Points, in no order, along strands that fork and pass close to each other.
In the rows, zero is written as 128.
Two points are linked if the straight distance between their rows is under 91.4. Some points are linked to none.
zuva: [113 123 186 164 143 123 135 104 104 131 129 129 179  90 151  97 145 129
 103 110]
vodib: [ 98 129  90  80 145 140  98 167 131 116 140 161  54 162 152 172 101 138
 152 126]
sino: [126 138 171 159 103  79 225 113 102 112 124 100 191  77 125  85 169 124
  99 119]
Beted: [ 70 163 160 170  71  89 232 144 125 169 128  68 179 136 140 100 118 120
  99  86]
raber: [181 115 118 104 115 136 125 123 163 118 128 135  97 152 111 112 143 138
 167 147]
mesi: [185 130 126 118 139 172  69 128 126  98  84 118 114 155  84 122 176 143
 107 172]
Podo: [110  86  76  95 118 177 102 157 143 145 161 131  96 126 140 155  83 117
 148  83]
ridus: [ 90 127 128 144 148  91 114 138 111 136 140 158 122 132 159 139  93 117
 131 130]
kogi: [191 102  96 119 111 100 155 115 144 131 140 156 138 100  95 105 143 114
 130 145]
Rilez: [134 109 141 146  98 122 214 126 138 138 155 118 165  68 133 111 119 118
 106  81]
Zit: [117 163 110  40 159 139 120 160 111 100 104 182  36 143 137 201 129 154
 139 159]
tafa: [ 85 135 154 129 157 148  87 130 116 119 120 132  67 186 177 154 115 173
 165 138]
futu: [161 107 167 147 105 120 193 105 135 128 139 120 158  83 142  88 149 144
 136 108]
fizol: [156  64  53  98 114 142 144 152 157 142 166 164 122 106  84 157  66 101
 123  96]
tepe: [107 136  85 134 123 137  78 143 121 140 120 127 127 118 114 161  98  89
  87 144]
muras: [154  97 105 151 115 118 119 135 111 155 136 152 149  92 124 116 113 115
  87 126]
gak: [109 176 130 154 133 126  88 123 133 116 105  72 139 171 117 126 132 111
 132 155]
tose: [137 152 126  66 171 101 114 147 116  85 110 190  68 148 121 170 146 139
 149 174]
rurev: [132 162 158 169  82 127 147 125 105 172  80  48 201 138 100  75 160 121
  63 127]
Fudov: [127 147 124  99 155 134 107 142 156  99 157 130 111 151 120 127 126 110
 155 127]
div: [ 88  76 108 136 131 131 188 139 142 146 185 142 133  97 141 153  55 116
 143  49]
siv: [158 105 124 182  82 117 133 116 107 171 111 113 163 101 132  94 133 129
  90 139]
fibi: [134 114 111 133  90 177 147 147 150 154 142  92 160 106 113  88 108 106
  83  88]
Zoga: [107 166 118 155 141  76 166 117 156 124 163 104 109 162 144 122 114 135
 200 130]
Gimi: [190 112 110 134 116 131 100 126 126 124 104 132 124 133  90  95 161 131
 111 178]
riliz: [129 168 181 148 151 116 150 114 140  88 116  65 177 156 111  91 164 123
 150 127]
Lika: [111 142 153 103 177  81 113 120 106  87 106 192  78 157 150 162 140 158
 172 174]
fanid: [ 85 175 161 162 103 111 155 138 135 165 123  48 170 187 131  80 129 118
 121  99]
mono: [135 118 167 137 137 144 103 136 131 126 123 116 123 158 149  97 130 142
 142 121]
nenom: [178 104 116 113 143 100 120 102 118 117 126 185 131  95 108 126 162 130
 137 158]
dukuz: [128 135 167 100 179 145  85 127 121  89 122 165 120 131 133 142 151 139
 136 136]
kuzu: [ 85 168 153 150 143 121  96 141 126 137 120  84 134 205 141 112 118 127
 133 125]
los: [120 119  72 124 115 124 124 125 140 136 145 142  90 120 131 181  87 116
 152 139]
Fes: [ 96 162 159 169  90 135 118 118 112 181 100  65 188 135 132 100 129 110
  81 117]
Pogot: [154 130 131  86 164 162  74 126 113 101 111 178 115 107 108 153 168 135
  98 152]
nadi: [135 137  96 104 142 161  73 128 132 111 121 150 120  95 108 167 138 107
  95 150]
pef: [102 154 163 150 117 135 150 149 146 145 148  74 148 171 148  81 118 128
 147  87]
Zez: [ 99 115 150  98 161 155  89 125 132 109 141 162 113 115 159 144 121 136
 141 103]
Rifo: [142  74  59  69 125 141 135 148 156 132 161 183  86 122 113 173  88 116
 165 103]
Vuda: [193 113 122 146 118  91 170 111 119 120 130 140 172  79  93  80 174 123
 113 145]
lurap: [149 152 169 123 144 152 148 107 166  96 134  84 147 132 117  95 160 134
 163 114]
loni: [ 99 139 142 156  97  89 233 145 142 148 162  93 153 126 146  90 104 120
 128  81]
futes: [142 141 154 186 112 115 101  90  92 138  80  76 161 135 126 112 155 144
 112 168]
Vikem: [ 88 152  90 133 155  98 150 124 157 124 184 131  90 145 152 156  91 128
 196 105]
Sevo: [192 126 108 117 134 162  90  80 132 116 105 159 128  78  81 145 190 146
 115 181]
mab: [154 106  60  73 130 175  90 137 139 121 131 179 107  80  85 175 131 108
  94 134]
Gufa: [122 147 185 138 179 119 106 101 117  69 101 123 121 175 132 136 164 162
 179 157]
Mag: [ 58 116  78  96 158 136  96 174 107 130 155 161  70 144 159 186  72 127
 143 103]
Penid: [115 140 172 171 114  85 150 127 104 143 109  89 182 144 135  70 140 125
 114 126]
veg: [137 122 123 123 129 129  72 142  84 131  97 157  84 141 141 158 123 138
 102 170]
pedad: [167  93 106 131  91 140 225 108 155 137 156 128 159  51  99 136 113 108
 111  86]
Guzuk: [118  99 142 148 126 100 163 100 129 137 154 157 119 102 167 128 103 143
 170 110]
Lis: [ 96 124 145 127 152 142  61 160  95 138 111 153 133 141 150 132 112 120
  78 129]
kipam: [128 141 169  87 188 163  68 151 112  83  90 157  94 178 134 161 150 155
 124 142]
veb: [154 159 134 133 136  89 151 103 136  89 131  98 170 102  97 103 169 108
 140 149]
butif: [106 120 132 185  90  99 154 117 100 181 121 116 175  96 146 118 102 118
  83 118]
Logi: [116 117 163 149  96 123 210 150 123 145 138 116 192  84 134  84 131 109
  62  77]
Lomik: [121  83 115 123 116 152 102 156 124 155 146 135 102 143 171 123  84 126
 132  96]
lera: [133 113 164 158 106  98 187 112 131 142 142 118 132 123 167  81 124 150
 163 112]
visan: [103 126  85 131 108 148 152 147 160 149 165  89 129 129 124 123  73  90
 133  80]
Visak: [150 142 142 167 137 123  72 116  88 118  80 115 149 142 105 129 166 143
  97 187]
gire: [185 136 142 133 139 109 127  86 129  97 107 114 158 104  93 111 188 139
 148 167]
vureg: [184 104  98  89 117 145  99 128 123 131 111 178  72 124 118 150 142 148
 125 176]
kekin: [146 124 107  32 135 182 105 112 160 118 132 178  72 126 127 188 150 154
 165 137]
lat: [150  80  86 118 123 109 133 145 134 142 156 174 124 102 122 142  87 107
 119 109]
vug: [133 140 139 147  93 130 172 150 135 148 129  87 178 117 116  78 133 104
  72 100]
kulo: [ 75 136 112 147 136 109 153 157 142 156 169 119 131 149 148 124  71 106
 140  81]
fuvok: [142 135 149 120 147 127  86 130  92 107  79 149  62 174 146 166 145 170
 135 191]
kalo: [121 130 198 160 154 108 150  98 127  98 122 104 139 167 153  89 148 171
 190 127]
Zat: [ 69 142 152 151 121 114 187 154 137 154 166 101 150 153 164  82  95 122
 134  62]
Kudo: [165 119 119  83 136 126 115  87 148 113 131 177 107 102 121 165 167 139
 165 157]
padaz: [139 165 145 151 129 113 129 124 131 107 114  72 184 133  90  93 155 105
 108 141]
nuv: [118 154 161 161  77  92 223 133 104 141 113  76 207  95 111  85 181 123
  57 115]
mamu: [107 145 146  66 170 166  87 161 106  98 104 164  51 163 150 181 130 162
 137 147]
Kival: [ 85 149 159 171  63  80 223 132 103 168 109  90 201 100 130 107 134 112
  55  96]
lus: [ 86  96 135 166 114  99 199 113 134 148 163 137 132  97 165 136  73 124
 150  83]
sisus: [184 114 133 139 117 114 123 144 123 136 117 121 149 144 101  58 153 124
 104 143]
ser: [144 111 103 120 109 145 173  91 167 134 161 129 144  61 109 151 110 110
 140 103]
Vof: [ 97 110  78 145 131 118 154 120 146 146 178 130 100 119 140 180  64 116
 172 100]
roris: [160 136 154 145 148 138  74 122 110  93  77 103 117 189 114 140 161 153
 129 176]
Pelo: [ 46 106 104 123 147 140 106 167 120 147 172 141 102 150 175 145  70 131
 147  68]
Zadu: [ 89 138 116 133 145  84 105 146 111 126 119 168  80 164 162 157  98 137
 151 160]
sima: [111 163 101 153 122 116  93 115 133 127 123  90 142 122 108 148 117  94
 114 155]
Ged: [130 116 107  64 146 183  62 180 110 115 119 151  84 146 132 149 121 128
 101 127]
Dake: [ 85 162 138 121 167 133  97 158 143 112 151 114 109 183 143 126 116 124
 147 114]
Rafo: [ 91 123 158 139 148 118  71 142  76 131  94 173 105 145 172 146 113 144
 101 158]
Fek: [139  90  81  95 106 190  88 139 138 145 133 134  97 106 131 151 112 126
 118 119]
vig: [172 101  72 131 125 141 103 133 116 138 131 170 138  85  80 118 138 106
  75 150]
rareg: [177 117  75 116 107 189  94  99 146 134 117 136 112  83  83 138 149 133
 108 164]
vazu: [183 131 121 119 128 150 126  73 146 112 125 131 155  66  89 126 182 132
 134 151]
bub: [157 151 160 114 167 151  88  99 126  71  83 119  99 173 110 170 176 164
 164 175]
terel: [ 80 126 175 161 139 116  80 135  89 151  97 140 127 186 174 112 111 150
 118 140]
dor: [129 161 110  57 156 169 102 110 157  95 127 144  61 154 126 193 150 153
 186 145]
Molu: [130 149 102 124 138  87 121 127 135 112 129 138  79 159 131 154 121 128
 170 173]
Nas: [108 171 184 158  84 117 186 139 120 151  91  38 190 169 122  71 161 128
  94 105]
Giru: [171 139 151 154 111 100 193 112 112 110 124  93 196  75  91  74 191 125
 100 137]
Rem: [108 127 174 178 128 115  90  98  90 142  83 111 145 157 154 114 140 152
 128 156]
Vafak: [151 130 176 143 159 116 109  90 118  96 106 122 146 124 132 116 168 147
 150 151]
zezi: [ 79 111 137 167 123 100 131 127 106 162 137 146 158 110 161 131  83 107
 104 101]
ros: [160 141 112 105 119 144 146  91 181 114 150 115 135  86  98 135 148 115
 157 135]
fev: [129 147 127 127 130 121 150 145 165 124 157 102 128 145 127  91 119 112
 147 103]
Lene: [104  87 137  96 152 151 126 135 138 125 167 171 127 101 160 126 102 124
 145  71]
finu: [167 138 117  61 136 180  90  92 156 108 107 159  92 112 102 183 175 150
 152 172]
dus: [111 116 131 149 110 125  83 155 108 170 113 129 148 152 142 111 101 115
  91 118]
zed: [142 133 110 131 136  81 152 103 153 118 152 136 107 134 124 132 127 126
 191 146]
vulo: [137  97  55  53 122 149 110 175 137 130 147 177  53 148 121 172  97 130
 145 123]
tefil: [152 104  62 114  97 178 114 116 164 143 130 125 114  88  93 140 106 109
 121 130]
pov: [ 98 115 115 153  87 147 159 156 136 181 149  87 156 122 138 119  77 102
  94  70]

A fork is a point with three links, a tip a point with one. Leave the first point through the second and follow the links. Name the first fork or tip that comes.
loni, Beted -> dor
siv, butif -> los
Kudo, nenom -> Zat
los, Vof -> muras

Follow the links from the first point to the second, and from the first to the third. Name the last point that the two ways share.
Gimi, kuzu, tefil -> vazu
Vuda, fev, fuvok -> Zat
fibi, Rafo, Fek -> vazu
sino, Rilez, kuzu -> Zat
veb, Guzuk, Giru -> Rilez

A fork is a point with three links. Follow the links from the first point to the second and name the forks in between, in order.
Mag, Molu -> muras
Visak, Rilez -> roris > gire > vazu
rurev, lus -> pef > Zat > Rilez
Fek, Gimi -> vazu > gire > roris
Logi, Rafo -> Rilez > vazu > gire > roris
